Each row is a point on a tangle of strands that fork, close into loops and nearly touch. The rows are in no order.
In the rows, zero is written as 128.
Two points are linked if the straight distance between their rows is under 115. Some points are linked to none.
Q_756: [172 155 134  93 113 115 158 103  94 194 114 149 130  80 118 128 142 119
 181 161 152 119  98 122 118 116]
Q_634: [ 98 131 185  99 136 134 113 184 100 185 135 146 118  97  88  77 150  92
 141 118 157 124  85 148 163  58]
Q_622: [ 44 153  94  91 137 153 147 146 105 201 136 136 125 156 111  78 136 129
 154  94 128 128 118 147 123 127]
Q_337: [195  82 151 136 129 158 146 141  90 126  95 136 120 110 142  88  77  62
 165  60 127 134 136 110 141 105]
Q_859: [ 46 165 150 157 138 122 117 125 176 106 149 134 172 133  87 130 164 142
  85 185 115 139 142 101 128 102]
Q_76: [133 140 131 118 145 155 139 157  75 189 107 135 134 125 126 130 157 155
 132 210 162 111  86 129 101 130]
Q_605: [219 163  95  87 138 106  90  96 121 149  77 117 128 115 167 194  88 126
 184 102 112  68 118 119  94 163]
Q_270: [ 41 144 123 134 143 142 114 150 124 151 177 138 125 143 117  94 156 124
 133 191 138 107  98 149 142 100]
Q_928: [175  90 126 123  91 172 166  87 119 107  90  99  96 108 127 147 115 132
  86 105 127 102 146 158 136 151]
Q_731: [115 127 159 152 132 144 145  97 114 102 180 148 115 142 110  96  86  94
 110  75  90  53 151 119 158 105]
Q_702: [143 119 157 141 104 116 125 102 122 102 158 129  88 128 110 130  97  98
 111  76  86  69 161 131 163  94]
Q_33: [170  85 137 120  96 146 105 145 146 104 120  88 131 105 137 122 113 153
 115 162 122 138 136 130 127 126]
Q_134: [124 149 136 161 175 139 123 142  96  76 112 136 122 173 182 148 145 122
 118 159 121  50 126  95 132 123]
Q_742: [125 161 188 119 112  98 115 115 114  82 188 165  69 132 187 118 194 109
 118  98 103  91 153 132 157 102]
Q_151: [197 143 117 106  96 116 120  99 120 143 122 128 123 123 176 169 134 150
 154 167 117  97 130 118 112 168]
Q_686: [ 76 107 157 151 112 142 114 159 126 107 162 141 110 142 140 126 188 174
  33 174 137 190 124 149 114 149]
Q_824: [ 84 118 102 150 162 151 157 139 109 113 158 144 112 160 171 117 144 128
 119 158 165 121  94 153 131 159]
Q_842: [105  87 127 129 104 170 176 134 141 126 125 138 127 150 138  75 116 106
 121  47 119 185 162 138 138 157]
Q_40: [113 165 115 127 126  90 137 123 126 174 114 137 150 138  84 148 137 167
 108 114 120 188 136 125  81 157]
Q_71: [174 106  78 142 151 112 112 102 110 138  83 128 156 120  71 167  69 172
 109  92  89 125 163  90  79 149]
Q_781: [139 126  93 123 101 115 135  71 167 122 122 114 140 113  97 167 108 167
 110 130  82  99 169 111 120 152]
Q_246: [192 136 143 118 138 118 109 156 135  92 116 100 108 134 200 163 125 128
 144 122 179 170  89 163 112 169]
Q_449: [103 130 108 173 161  84  97 178 133 111 139 119 145 185 116 170  93 170
  95 145 112 181 129 104  95 140]
Q_182: [158  87 113 146  88 128 175  98 102 165 140 182  99 126 154 117 193 119
 120 184 134 151 110 134 136 158]
Q_832: [ 72  92  78 148 162 153 165 139 158 121 111 137 155 168 103 108 115 115
  93  79 137 171 113 155 147 162]
Q_474: [ 99 162 146 187 208 100 110 167  84  92 126 140 106 182 157 158 129 106
  97 122 157 115  89 126 126 108]
Q_652: [131 166 177 106 135  99 114 150 101 187 137 151 120  88  87 113 148  94
 162 143 153 106  90 131 145  60]
Q_660: [130 158 130 115 113  89  68 153 134 118 102  79 125 152 112 203 146 197
  79 137 115 143 135 131 104 130]
Q_103: [103 156 159 129 106 108 125  93 118 102 212 189  86 129 180 100 233 113
 136 155 104 105 145 135 150 109]
Q_291: [131 151  83  91 125 107 168  96 177 159  64 125 135  98 102 157 119 122
 147  55 140 159 138 166 114 169]
Q_633: [218 129 167  98 102 149 116  71  91 134  90 106 136  49 118 134  60  97
 186  61 124 129 160  92 106 119]
Q_181: [152 171 111  92 154 115  78 130 123 149  68 109 191 118 121 146 113 160
 181 133 111 102 153  45  93 121]
Q_911: [146 180 121 133 186 115 141 125  68 168 115 155 137 143 117 138  82 121
 146  93 140 101 102 114  79 148]
Q_265: [155 119 124 115 152 122 123 167 142 131 106 119 149 114 122 105  84 100
 191  95 148 149 123 117 122 108]
Q_486: [103  99 131 144 148 129 111 175 170  98 167 110 141 120 125 107  96 124
 138 163 149 139 114 133 151 103]
Q_642: [121 158 104 124 128 162 175  93 131 137 118 152 124 153 192 131 167 140
 128 132 122 122 135 144  93 212]
Q_664: [ 80  91  82 103  82 128 146  88 122 203 176 146 116 105  98  79 101  95
 191 122  88 121 147 117 163 108]
Q_218: [ 77 156 132 133 151 203 149 114 124  72 150 122 113 144 178 104 148 118
 120 135 131  57 141 153 141 140]
Q_912: [129 176 111 139 152  92 156  68 162 144 136 131 155  86  96 175 103 129
 142 177 162 122 100 138  98 157]
Q_263: [190  93 157 162 125  90 122 125 169  70 146 123 127  96 121 140  91  99
 136 137 140 124 118 128 163 101]
Q_995: [143 183 165 108 147 141  69 155 129 103  92  69 166 118 145 157 119 140
 148 166 157 106 114 100 112 105]
Q_708: [ 57 180 187 159 173 137  88 174 162  82 134  99 147 128 157 155 141 135
  97 179 158 157 116 113 114 109]
Q_826: [169 134 120 160 168 105 114 170  86 127 118 165 142 160 163 132 114 119
 161 158 133 119 100  89 109 130]
Q_418: [127 109 112 109  85 140 162 114 186 108 132 122 106 115 180 110 153 110
 159 105 140 183 146 167 141 170]
Q_838: [112 134 115 123 125 111 102 144 127 114 114  89 114 153  82 183 116 182
  55 116 107 125 141 159 112 128]
Q_819: [129 152  97 129 164  77 112 115 134 169 118 125 157  97  43 173  83 152
 138 133 143 147 111 117 107 116]
Q_363: [ 83 119  83  78 117 148 152 161 117 218 101 128 130 140 100  87 155 145
 161 119 134 153 124 146 126 131]
Q_91: [115 133 114 130 154 101 149 105  92 209 133 161 156  98  49 103 108 105
 136 127 168 155  72 131 128 110]
Q_87: [157 151 119 147 159 110 120 143  95 123 118 159 119 164 177 149 148 125
 148 160 116  67 112  91 127 125]
Q_923: [184  75 172 149  96 109 106 143  79  97 155 163  76 125 165 135 182 131
  80 177 110 108 120 114 157 109]
Q_424: [135 111 110 135 160 131 124 172 149  71 122 125 125 159 191 117 109 114
 161 107 128 118 133 129 138 142]
Q_206: [ 96 150 105 126 148  88 161  99 142 196 135 168 167 116  68 109 126  99
 155 112 140 154 110 118 137 125]
Q_968: [169 117 186 117  97 134 122 138 104 153 153 118 124  89 122  97  74 106
 157  98 130 175 133 116 110 115]
Q_312: [154 139 201 132 119 110  98 131  88  98 162 131  87 133 132 132 119 124
  91  95  90  62 143 120 141  91]
Q_463: [170  89 140 136  89  97 122 132 193  61 116  87 110 111 125 150  95  99
 131  66 125 174 156 161 165 125]
Q_784: [119 114  98 127  78  84 179  79 134 170 141 148  82 121  99 148 159 109
 119 111 116 137 120 176 161 134]
Q_785: [ 68 136  88 133 149 172 141 127 185  74 130  85 143 148 140 135 113 138
 127 135 129 101 147 154 133 147]
Q_501: [108  79 157 124  86 157 150 145 128 113 156 136 101 141 165  70 127 100
 131  53 104 176 170 132 150 130]
Q_777: [103  63 129 133 115 135 131 163 168 137 181 131 133 112 110  72  92  99
 158 157 159 175  98 153 169 106]
Q_927: [105 120 145 127  90 147 178  85 128 177 142 160 132 105 104  83 188 106
 120 136 141 162 121 143 144 122]
Q_249: [178 146 114 112 124 116 122 118 113 136 121 105 110 116 147 173 123 148
 145 187 148  78  96 141 120 130]
Q_290: [ 79 183 143 140 178 128 127 138  91 134 152 155 144 163 110  98  89 109
 135  70 105  75 141  96 115 112]
Q_559: [157 128  92 120 173 117  97 188 166 100  73  93 156 135 143 140  72 120
 189  89 146 151 119 125 113 133]
Q_480: [171 127 168 126 144 125 101 163 128 116 124 104 147  97  93 108  62 118
 142  91 143 166 123 125 108  91]
Q_104: [120 106 107 121 103 138  97 153 180  98 139 105 160 135 148  97 137 158
 154 161  87 123 182  90 142 120]
Q_477: [167  59  93 156 114  94 145 134 157 120 100 127 140 112  68 145 115 118
 116 138 140 167 110 146 164 107]
Q_614: [189 112 166 102  55 157 133  95  77 159 153 123 103  76 175 122  60  91
 200 112 101 140 162  93 108 139]
Q_316: [ 58 125 116 129 150 184 123 131 170  89 136  93 159 125  98 110 119 140
 120 163 131  87 147 126 153  99]
Q_411: [ 73 124  85 122 134 184 156 111 158  92 153 111 108 156 158 113 136 138
 131 127 113  75 146 169 140 154]
Q_322: [160  98 200 149 126 129  93 158  96  89 190 153  91 119 185 121 140 130
  91 176 135 118 105 123 131 111]
Q_898: [109 165 116 140 135 153 152 101 145 103 127 128 139 168 191 150 133 162
  97 116 117 146 151 128  72 217]
Q_286: [104 163  95 126 142 156 165 113 137 113 100 125 120 150 192 152 200 146
 134 177 159 120 119 149 113 177]
Q_280: [176 118 180  78  84 161 110 158  94 134 106 128 121 111 177  95 158 111
 181 118 101 101 156  90 152  82]
Q_31: [208 155 118 107 126 144  87 125 133  80  93 101 123 151 209 182 111 122
 148 103 130  90 116 134 117 171]
Q_535: [ 87  68 124 136  85 130 113 143 110 155 170 135 113 148  83  97 134 158
  71 147  67 120 150 131 152  96]
Q_285: [ 81 113  86 114 128 118 119 158 131 153 168 113 114 159  99 113  98 151
 128 129 117 119 122 157 135 120]
Q_287: [119 149 100 115 110 125  93 120 153 103 172  84 108 144 192 164 125 171
 145 208 129  96 121 147 107 163]
Q_982: [155 141 108 122 102  90 189  87 137 154 120 145  77 110 124 163 162 108
 132 119 152 130  97 185 143 150]
Q_880: [154 158 133  88 145 158  62 153 154 100  78  48 183 111 132 145  87 147
 165 144 152 119 136  95 106 119]
Q_720: [154 168 199 109 132 161 141 131  99 121 121 142 135 115 148  99 143  98
 149  80 132 112 138 120 127 112]
Q_135: [149 159 120 125 163  94 124  86 130 142 133 122 150  74  76 158  61 133
 155 150 154  93 108 110 105 122]
Q_321: [ 74 146 151 142 127 115 124 110 125 105 239 199  97 146 180  69 217 101
 129 144 107 148 140 126 141 124]
Q_116: [107  79  81 118  60 119 180  92 116 197 131 158  88 132 109 115 163 108
 139 116 103 171 138 148 148 148]
Q_445: [127 132 108 139 136 116 125 102 167  81 108 114 163 131 101 156 104 148
 101 121  96 108 171 102 121 138]
Q_459: [129 139  80 131 151  98 184  96 139 154  95 143 107 129 104 154 130  87
 127 101 170 114  80 190 145 153]
Q_949: [213 168 153  85  72 108  52  96 144 118 120  89 147 135 168 176 108 151
 138 102 107 131 149 100  88 168]
Q_152: [142 139 188 156 114 147 126  88 132  78 147 141 121 108 119 132 147 134
  56 160 102  70 149 113 143 106]
Q_228: [132  86 103 141 111 130 125 145 155 114 119 144 147 150 142 101 162 142
 132 155  85 119 165  84 149 118]
Q_382: [153 110 129 151 118  83 145 142 140 124 120 152 128 142 118 124 118 109
 125  68 118 178 136 125 136 133]
Q_414: [112 101 129  89 111 117 127 145 136  81 157 130  69 122 208 116 218 126
 118 131 175 181 116 191 144 144]
Q_759: [145 139 175 161 151 104  95 155  96  90 181 147  80 137 181 159 139 133
  93 188 149  92  83 134 132 119]
Q_641: [ 21 121  99 153 164 153 123 142 148 117 155 138 153 159 109  96 139 119
 121 172 121  92 122 111 161  93]
Q_60: [216 150 157  89 113 126 104 101 113 149  78 117 162  71 118 134  94 110
 190  85 131 139 142  81 104 108]
Q_766: [ 73 101 122 148 125 130 149 103 121 119 177 158  91 142 123 107 186 109
  68 135 147 127  91 184 180 126]
Q_883: [120 100 170 173 123 159 142  95 138  93 139 154 134  99  89 112 159 116
  58 185 126  78 121 123 172  95]
Q_461: [130 186  85  88 142 102  90 104 138 148  89 100 161 121 118 176 109 172
 171 158 112  82 142  80  98 145]
Q_852: [ 41 166 121 105 154 157 136 141 110 180 169 141 130 141 119  79 149 111
 165 155 156 103  86 156 139 107]
Q_618: [ 81  78  81 140 141 173 170 123 135 145 111 156 152 166 123  76 114 109
 103  65 106 156 137 138 141 172]
Q_670: [ 97 112 129 134 120 155 139 109 110 165 115 145 170 119  64  94 156 165
  83 159 106 121 153  93 123 109]
Q_719: [168 114 146  98 105 170 141 137  82 145 113 153 115 127 170  94 161 106
 186 129  90  58 155  86 154  94]
Q_472: [140  86 144 120 130 172 144 141  82 152  99 133 139 126 105  69  78  97
 138  51 113 140 142 108 132 114]
Q_258: [125  79 140 113  80 124 124 157 150  99 163 110  90 132 176  87  89  98
 165  60  98 173 174 133 163 124]
Q_189: [ 58 136 148 137 155 204 117 159 107  82 161  98 103 155 172 118 127 144
  87 163 135  74 117 156 129 129]
Q_242: [159  67 108 129  88 143 160  90 126 150 129 125 114  80 103 116 100 103
 151 147 126 121 139 123 150 115]
Q_499: [ 98 180  95 162 161  94 172  85 154 149 143 160 134 139 127 166 131 124
 135 157 151 133  92 143 109 179]
Q_58: [161 159 212 135 122  91  92 146 102  70 172 151  76 130 169 140 148 116
  99  86 113  95 130 123 144  99]
Q_619: [ 92 163 148 163 136  98 127 117 181  86 157 148 163 135 144 115 168 128
 118 159 110 150 156  96 125 126]
Q_796: [126  87 127 117  98 191 167 104 106 131 137 110  86 129 136 109 113 125
  96 109 122 101 136 171 144 139]
Q_515: [134 142 103 146 159 119 180 127 130 127  64 136 126 135 122 158 174 116
 102 137 175 137  85 169 141 151]
Q_142: [173 131 198 161 119 116 124 117 123 106 113 157 164 115 116  99 144 108
  98 114 109 156 151  76 120 105]
Q_734: [160  45 110 156 122 128 157 134 132 128 101 129 125 110  77 117  92  90
 115 102 149 174 105 146 176  92]
Q_821: [136 114 117 190 180  93  84 194  90 108 136 135 133 182 141 150  86 139
 120 157 115 140 109  91 107 112]
Q_478: [122 156 122 105 114 142 118 124 136 124 155  96 102 121 157 168 156 173
 132 220 146  87 109 175 119 141]
Q_502: [135 140 130 119 164 153  88 152 144  99  86  57 177  98  91 149  71 159
 136 125 165 144 129 119  88 126]
Q_412: [117 112 105 128 143  98 132 135 111 199 125 143 145 105  52 120 126 123
 131 174 162 136  79 137 145  88]
Q_505: [ 98 112 117 113 110 159 153 102 118 170 191 133 114 114 121  86  92 107
 152 156 139 111 108 158 139 130]
Q_544: [121 109 115  93 108 167 174 120 154 163 104 104 144  77  97  86  99 106
 163 103 167 172 125 152 134 136]
Q_309: [134 133 127 149 164 110 134 159 116  72 134 157 101 172 218 139 139 119
 132  95 153 138 115 137 122 170]
Q_630: [179 129  81 125 138  99 118 131 133 174  88 142 135 132 136 156  70 143
 154  69  98 162 137 126  71 177]
Q_398: [ 66 131  67 139 134 132 149  94 159 162 176 154 152 142 110 101 114 144
 147 158  98 122 143 115 119 159]
Q_66: [151 185  92 102 125  87  89 100 133 144 112 116 127 149 147 191 108 170
 143 113  81  76 154 108  92 167]
Q_913: [102 126 103 103 118 130 100 141 146 139 162 121 137 135 129  98  91 152
 181 140  80  92 168  98 128 113]
Q_150: [ 73 148 148 150 116 115 122 127 158 106 214 166 129 142 146  80 165 118
 132 145 109 148 146 118 132 122]
Q_839: [160 139 122 131 142 140 151 106  96 148 103 133 122 134 114 144 100 134
 111  98 124  97 121 131 100 149]
Q_540: [102 122 121 135 148 142 137 150  98 191 126 147 147 112 101 113 168 133
 123 222 172 128  64 135 129 109]
Q_10: [167 124 134 124 152 148  97 123 155  75  69  69 167  81  63 144  84 143
 119  88 148 131 151 118 122  96]
Q_131: [ 97 129 101 132 113 144 152  84 149 154 187 147 137 119 122  96 128 130
 157 181 117 104 136 138 131 136]
Q_696: [ 88  82 123 140 101 135 119 149 140 128 145 146 122 149 119  88 186 143
  99 164 101 137 147 113 160 100]
Q_976: [126 138 160 170 162 130 130 127  89 108 155 166 141 166 124  97  98  99
 109  88  98  98 147  87 128 118]
Q_191: [ 86 149 103 113 135 145  93 153 145 111 167  74 110 161 164 158  79 180
 132 166 126 115 133 149  95 152]
Q_700: [168 151 128 104  93  89 104  83 171 126 121  94 141  93  97 170  99 154
 123 111 111 145 147 129 103 147]
Q_740: [185  99 154 107  93 179 113 109 136 106 114  85 144  80 131 106  90 134
 139 129 124 106 155 107 129 112]
Q_705: [ 89 100 115 166 140 152 157  94 159  96 135 140 140 132  89 119 169 118
  72 177 135  91 122 144 176 117]
Q_873: [ 91 119 109 164 152 127 155 112 158  78 102 134 135 151  96 154 169 126
  65 134 135 102 132 141 169 124]
Q_320: [ 51 150  94 136 143 149 174 120 154 159 139 132 150 141  97 116 157 139
 104 153 171 186  94 175 111 166]
Q_458: [118 114 138  85  80 152 125 136 105 139 111  93  96 126 106 116 131 148
 116  84  92  99 172 137 142  94]
Q_110: [109 167 117 169 196 100 139 156  98 110 129 147 100 184 168 162 122 111
 114 103 149 121  87 143 120 162]
Q_993: [104 106 136 113 108 175 160 119 120 138 166 128  92 121 140  79 127 108
 137 111 138 108 122 175 160 116]
Q_833: [116 167  84 106 155 103 161 129 168 138  74 120 130 127 110 153 132 116
 156  77 150 138 112 170 133 149]
Q_543: [117  79  89 127 141 151 141 111 100 167  98 138 159 119  63 108  97 154
 106 115 110 117 145  96 122 123]
Q_530: [120 142 135  69  72 140 137 104 139 177 133 103 109  70 114 112 161 119
 192 158 130 114 139 148 147  86]
Q_384: [ 60 123 151 143 134 173  93 153 141  84 175 111 105 140 138 125 149 161
  69 198 111  91 137 140 134 106]
Q_386: [173 150 158 127 157 143 122  92 122  98  78  98 155  73  54 142  90 119
 118  58 148 120 137 127 111 100]
Q_503: [ 43 164 179 146 143 140  92 161 185  94 140 106 163 114 115 127 151 140
 109 205 133 142 129 100 133  90]
Q_259: [ 66 147  92 150 172 135 143 104 124 158 148 147 179 149  93 120  87 141
 124 142 125 120 128  92  97 147]
Q_569: [ 96 113 102 144 109  91 157 109 134 140 151 151  95 149 101 140 184 129
  83 125 127 141 118 172 160 128]
Q_884: [163 149 172 101  89  84 142 122 109 185 119 147 113  88 107 126 168 113
 155 139 143 149 111 129 140  91]
Q_531: [165 141 110  97 125 110 142 142  76 213 108 154 123 124 138 132 156 138
 186 175 145 112  93 118 110 125]
Q_378: [146  86 128 112  81 131 129 119 181  87 132  89 109 106 152 121  78  98
 155  66 102 140 172 142 168 125]
Q_896: [149 179 140 111 112  64  88 148 120 161 124 115 128 147 113 174 140 174
 108 121 122 173 121 128  80 130]
Q_754: [100 107 132 154 164 140 108 155 144  89 148 104 149 130  93 123  71 132
 105 146 135 100 128 118 138  98]
Q_814: [191 116 147 136 126 143 125 123  95 100 101 108 103 127 133 147 109 134
  93  95 127 103 122 144 113 136]
Q_426: [142 159 138 118 140 104 104 158 133  91  93 114 124 146 223 170 213 141
 131 165 182 178 102 134 122 167]
Q_549: [245 147 124 107 108 113  95  81  94 160  79 132 134 114 155 193 115 140
 156 134 109  93 120  95  89 165]
Q_98: [114 136 125  97 123 150 141 141 104 142 120 144 120 136 149  90 151 117
 163 108  94  62 156 109 147 103]
Q_27: [105 152 110 135 170 148 167 135 134 100  77 124 118 150 181 143 206 126
 119 141 193 154  93 169 127 167]
Q_733: [152 137  89 144 172  76  72 131 143 117  90 104 172 116  64 187  82 160
 149 137 122 144 131  83  95 111]
Q_627: [112 135 161 113 159 123 113 203  75 168 113 135 119 142 100  93 133 112
 131  94 149 134  97 138 135  67]
Q_690: [110  93  81 101 131 147 181  96 142 182  90 140 141  89  90  98  87  88
 173  53 131 159 137 139 137 143]
Q_324: [184 130 186 147 127 171 154 115 122  93 134 143 140 109 175 109 138 107
 119 132 164 154 115 124 111 159]
Q_495: [110 175 188 163 173 108  97 149 107  93 159 148 102 130 153 159 159 110
 102 187 145  73  87 115 146  90]
Q_357: [ 85 136  98 110 125 127 109 168 141 138 171  99 119 150 141 121  89 157
 162 144 106 121 141 135 113 129]
Q_136: [138 151 161 153 118 114 148  95 161 117 137 154 168 110 118 114 161 129
 118 158 127 146 147  92 118 133]
Q_446: [220 148 132  97 112 112  96 135 127 102  94 108 100 145 217 183 147 119
 159 102 155 132  92 152 115 171]
Q_5: [128 119  70 121 162 128 103 182 174 100  85 109 138 160 185 138  78 122
 184  86 112 122 142 123 121 162]
Q_416: [ 21 124 104 134 143 154 136 135 131 127 153 135 111 172 104 115 189 139
  63 136 134 128 101 191 161 125]
Q_376: [151 194 163 133 188  98 106 122 114 126 130 124 148  90  95 157  73 111
 157 125 159  93 106 114 104  97]
Q_816: [130 166 162 162 132 132 128  91 146  54 124 133 137 139 138 158 174 145
  64 158 110  78 157 104 140 130]
Q_845: [174 137 141 162 167  89 104 173  84 141  63 143 144 148  88 136 132 118
 119  90 140 161 101 118 102  88]
Q_692: [122  89  84  97  77 131 168 113 106 223 111 146 117 120 109 102 145 132
 164 127 106 168 141 127 121 141]
Q_93: [ 81  99 112 110  86 148 137 123  93 185 169 154 103 139 115  67 125 104
 162  97  77 116 158 121 152 104]
Q_743: [ 19 137 116 148 150 156 151 134 147 127 176 131 134 161 121 103 156 125
  78 138 162 176  98 177 137 146]
Q_797: [161 194 175 131 174 120 110 113 116 106 118 121 159  95  84 132  68 106
 155  58 150 100 126 108 100  99]
Q_931: [190 154 121  80 122 116  84 108 130 151  69 107 177  96 115 144 119 152
 177 101 108 134 164  55  94 134]
Q_14: [208 104 167 114  80 150 124  86  72 156 119 122 126  58 138 124  37  76
 202  94 110 148 169  72 107 119]
Q_222: [102 177 109 156 156 140 144 121 147 126 118 115 172 150 150 157 118 155
 112 159 134 163 137  99  67 194]
Q_383: [ 45 179 151 157 182 136 111 162 138  77 128  86 130 167 144 167 121 140
  90 137 146 135 134 128 114 124]
Q_169: [192  90 166 122  72 115  77 142 178  49 120  74 115 116 154 142 121 132
 112 100 118 160 160 134 156 111]
Q_282: [ 38 115 146 163 131 158 110 152 144 100 171 126 128 146 117 127 170 170
  42 195 122 155 128 151 128 127]
Q_791: [ 98 147  98 150 148 105 162 119 134 136 148 168 124 158 150 121 158 115
 140 149 144 123 102 142 131 162]
Q_17: [138  97  94 138 165 150 113 109  90 130  87 127 166 107  44 130  77 169
 100 103 107 108 161  81 102 116]
Q_100: [ 81 139 122 126 168 120 111 185 107 152 125 122 134 162  88 116 112 140
 118 104 132 143 112 133 127 100]
Q_971: [140 149 101 109 114  88 155 123 149 178  81 133 140 118  96 156 136 150
 121  80 129 209 136 151  86 171]
Q_221: [ 91 139  83  95 144 108 163 102 138 199 113 148 149 114  66 105 105 110
 166  67 129 145 135 120 124 130]
Q_788: [ 73 155 113 129 142 122 140 144 146 149 132 108 157 143  83 147 133 165
  97 151 150 179 112 146  94 146]
Q_850: [166 105 124 135 145 136 144 125  83 158  77 155 153 130  86  97  95 107
 136  42 111 161 143  96 103 119]
Q_830: [163 106 171 177 130 105 120 122 114 111 147 161 146 134  92 106 105 100
 101  92  89 123 149  82 138 100]
Q_427: [130  95 108  97 122 147 128 165 138  96  84  72  88 136 111 145 133 150
  94  95 143 105 127 193 158 112]
Q_972: [150 102 130 127 128 117 128 159 148  75 123 115 101 131 201 142 179 136
 117 149 178 168 108 169 136 154]
Q_899: [174 107 147 116  96 168 166  72 114 134 121 127 131  75 129 109 106 100
 154 139 127  95 149 111 137 121]
Q_645: [138 105 107 102  81 135 176 113 164 166 126 121 127  93 134 111 120 115
 167 126 154 201 130 158 120 160]
Q_355: [120  52 100 138 134 109 132 161 144 152 145 128 121 122  77  88  82  80
 149 112 153 164  88 159 187  85]
Q_211: [ 96 111 183 149 107 113 125 134 116 142 172 155 115 132  89  94 134 114
  73  94 111 154 128 135 150  98]
Q_844: [203  91 170 141  85 121 122 121  97 121 125 154 107 107 155 123 182 122
 115 173 109 106 140  96 160  98]
Q_659: [204 119 132  95  78 143 123  86 123 152 138 118 120 102 183 145  88 123
 179 134 105 119 143 116 103 164]
Q_471: [ 93  79  95 130 104 113 135 128 106 163 166 133 107 144  72 113  88 134
  99 106 105 125 122 154 149 106]
Q_352: [115  95 135 136  86 134 172  95 116 155 152 170  99 120 141  82 215  96
 129 153 134 168 124 146 171 122]
Q_905: [117  78 127 158 112 123 126 160 152  95 155 132 130 150 140 122 151 165
  67 155 125 196 136 132 129 152]
Q_201: [110 111 121 114 112 127 117 167 118 120 107  97  94 140  90 161 155 163
  54 129 131 120 124 177 148 106]
Q_917: [153 128 107 150 105  99 154  87 166 139 148 149 147 121 134 139 144 148
 128 185 121 160 129 112 109 176]
Q_243: [170 174 186  92 108 137  40 155 145 100 109  78 154 123 177 147 149 150
 141 150 146 128 128 105 125 117]
Q_541: [194  92 203 111  56 155 130 140  75 130 109 152 119  96 171 105 197  95
 152 135 106 129 159  78 159  92]
Q_943: [170 168  99 111 148 105  99 120 126 122 102 113 113 147 162 185  80 134
 155  93 105  76 122 132 105 162]
Q_213: [ 56 142 117 163 176 157 138 154 132  92 143 113 127 173 171 146 139 136
 100 170 163 160 110 130 106 155]
Q_468: [ 95 180 157 185 205 118 115 137  88  86 127 126 103 169 173 177 139 115
  96 171 146  81 103 105 122 115]
Q_648: [105 133 138 119 102 158 165 103 114 174 112 140 150 115  86  90 174 138
 106 121 119 143 143 119 126 126]
Q_624: [139 167 139 146 145 112 113  99 156  65  81 106 153 139 108 176 139 144
  85 118 104  87 165 105 128 120]
Q_574: [137  89 101 135 140 181 173 122  94 131 124 135  96 148 165 121 124 125
 108 130 147  98 100 169 132 168]
Q_615: [ 90 133 102 110 125 112 132 132  95 178 138 177 117 175 118  84 155 119
 148  89  70  87 147 103 146 102]
Q_332: [194 158 176  81  77 111  37 134 138 106 127  85 139 131 171 159 132 143
 140 114 121 127 138 106 116 124]
Q_677: [162  95 144 114  95 144  71 171 168  66 116  79 135 141 173 132 129 161
 106 132 121 147 155 126 135 124]
Q_473: [197 103  76 157 149  64  97 113 139 131  98 129 154 119  78 184  81 157
 131 126 103 152 129  98  91 135]
Q_336: [164 155 167 104 126 107 107 147 112  97 124 148 117 132 238 148 228 128
 141 162 166 154 106 126 114 161]
Q_108: [ 82 173 102 137 199 112 138 110 101 170 140 156 147 147  98 125  84 116
 154 108 126  82 112 100 106 134]
Q_436: [111 105 110 165 136  93 121 171 133 103 130 139 139 188 129 146 135 160
  78 119 103 180 142 112 111 153]
Q_689: [108 107 130  98  94 126 146 145 149 105 157 121  71 129 184 100 177 105
 148  97 155 169 131 189 148 134]
Q_231: [107  74 100 123  66 126 157  76 108 183 147 132 102  78  85 109  77  80
 165 118 104 124 151 115 159 106]
Q_298: [124  66  79 138 113 136 175 107 179 104 136 131 104 126 124 130 122  96
 126 123 147 124 116 188 183 142]
Q_947: [173  70 107 135 117 124 114 139 157 104  88 100 149 110  88 141 119 142
 113 161 123 118 139 118 160  96]
Q_793: [168 107  98 137  89 122 176  76 131 166 135 160 119 120 156 139 164 146
 130 194 124 152 121 137 106 190]
Q_693: [189 181 159  93  72  88  99  79 159 137 140 103 138 107 155 166 110 144
 144 103 110 157 151 126  94 169]
Q_887: [ 92  82 175 138 135 149  85 208 134  93 155 119 105 129 143 104 135 149
  75 162 154 166  98 158 134 108]
Q_810: [142 144 114 119 164 107 138 152 104 164  64 143 160 138  80 129 129 132
 144  79 124 146 132 101 102 117]
Q_140: [157 120 169 134 152 112 100 209  91 159  75 143 139 126  91 112 160 118
 126 120 155 167  94 117 126  67]

A tip is a point with one link. Name the tips that can be reached along the links from each point below, in the order of the rows.
Q_309 => Q_832, Q_968, Q_222, Q_427
Q_246 => Q_337, Q_336
Q_883 => Q_873

A fork is a point with three links, a tip a point with one. Leave the first point through the second and follow the links. Name the first fork or tip that comes.
Q_285 / Q_471 => Q_357
Q_480 / Q_265 => Q_468
Q_206 / Q_91 => Q_627
Q_543 / Q_670 => Q_136
Q_270 / Q_852 => Q_784
Q_169 / Q_463 => Q_832
Q_781 / Q_700 => Q_135

How many points has the smallest loop of links through each point below? Write none if it is on no loop.
Q_784 => 13
Q_543 => 25
Q_151 => 13
Q_103 => 13
Q_839 => 11
Q_104 => 8
Q_708 => 19
Q_426 => none

Name the points in between on the shortest way along the links from the first point to the second, in order.
Q_850 / Q_60 => Q_810, Q_845, Q_140, Q_627, Q_100, Q_285, Q_357, Q_191, Q_287, Q_478, Q_249, Q_151, Q_659, Q_614, Q_14, Q_633
Q_218 / Q_27 => Q_411, Q_785, Q_316, Q_641, Q_270, Q_852, Q_622, Q_363, Q_692, Q_116, Q_784, Q_982, Q_459, Q_515
Q_134 / Q_486 => Q_87, Q_826, Q_821, Q_449, Q_436, Q_905, Q_686, Q_282, Q_384, Q_189, Q_218, Q_411, Q_785, Q_316, Q_754
Q_971 / Q_898 => Q_291, Q_833, Q_459, Q_515, Q_27, Q_286, Q_642
Q_285 / Q_756 => Q_100, Q_627, Q_634, Q_652, Q_884
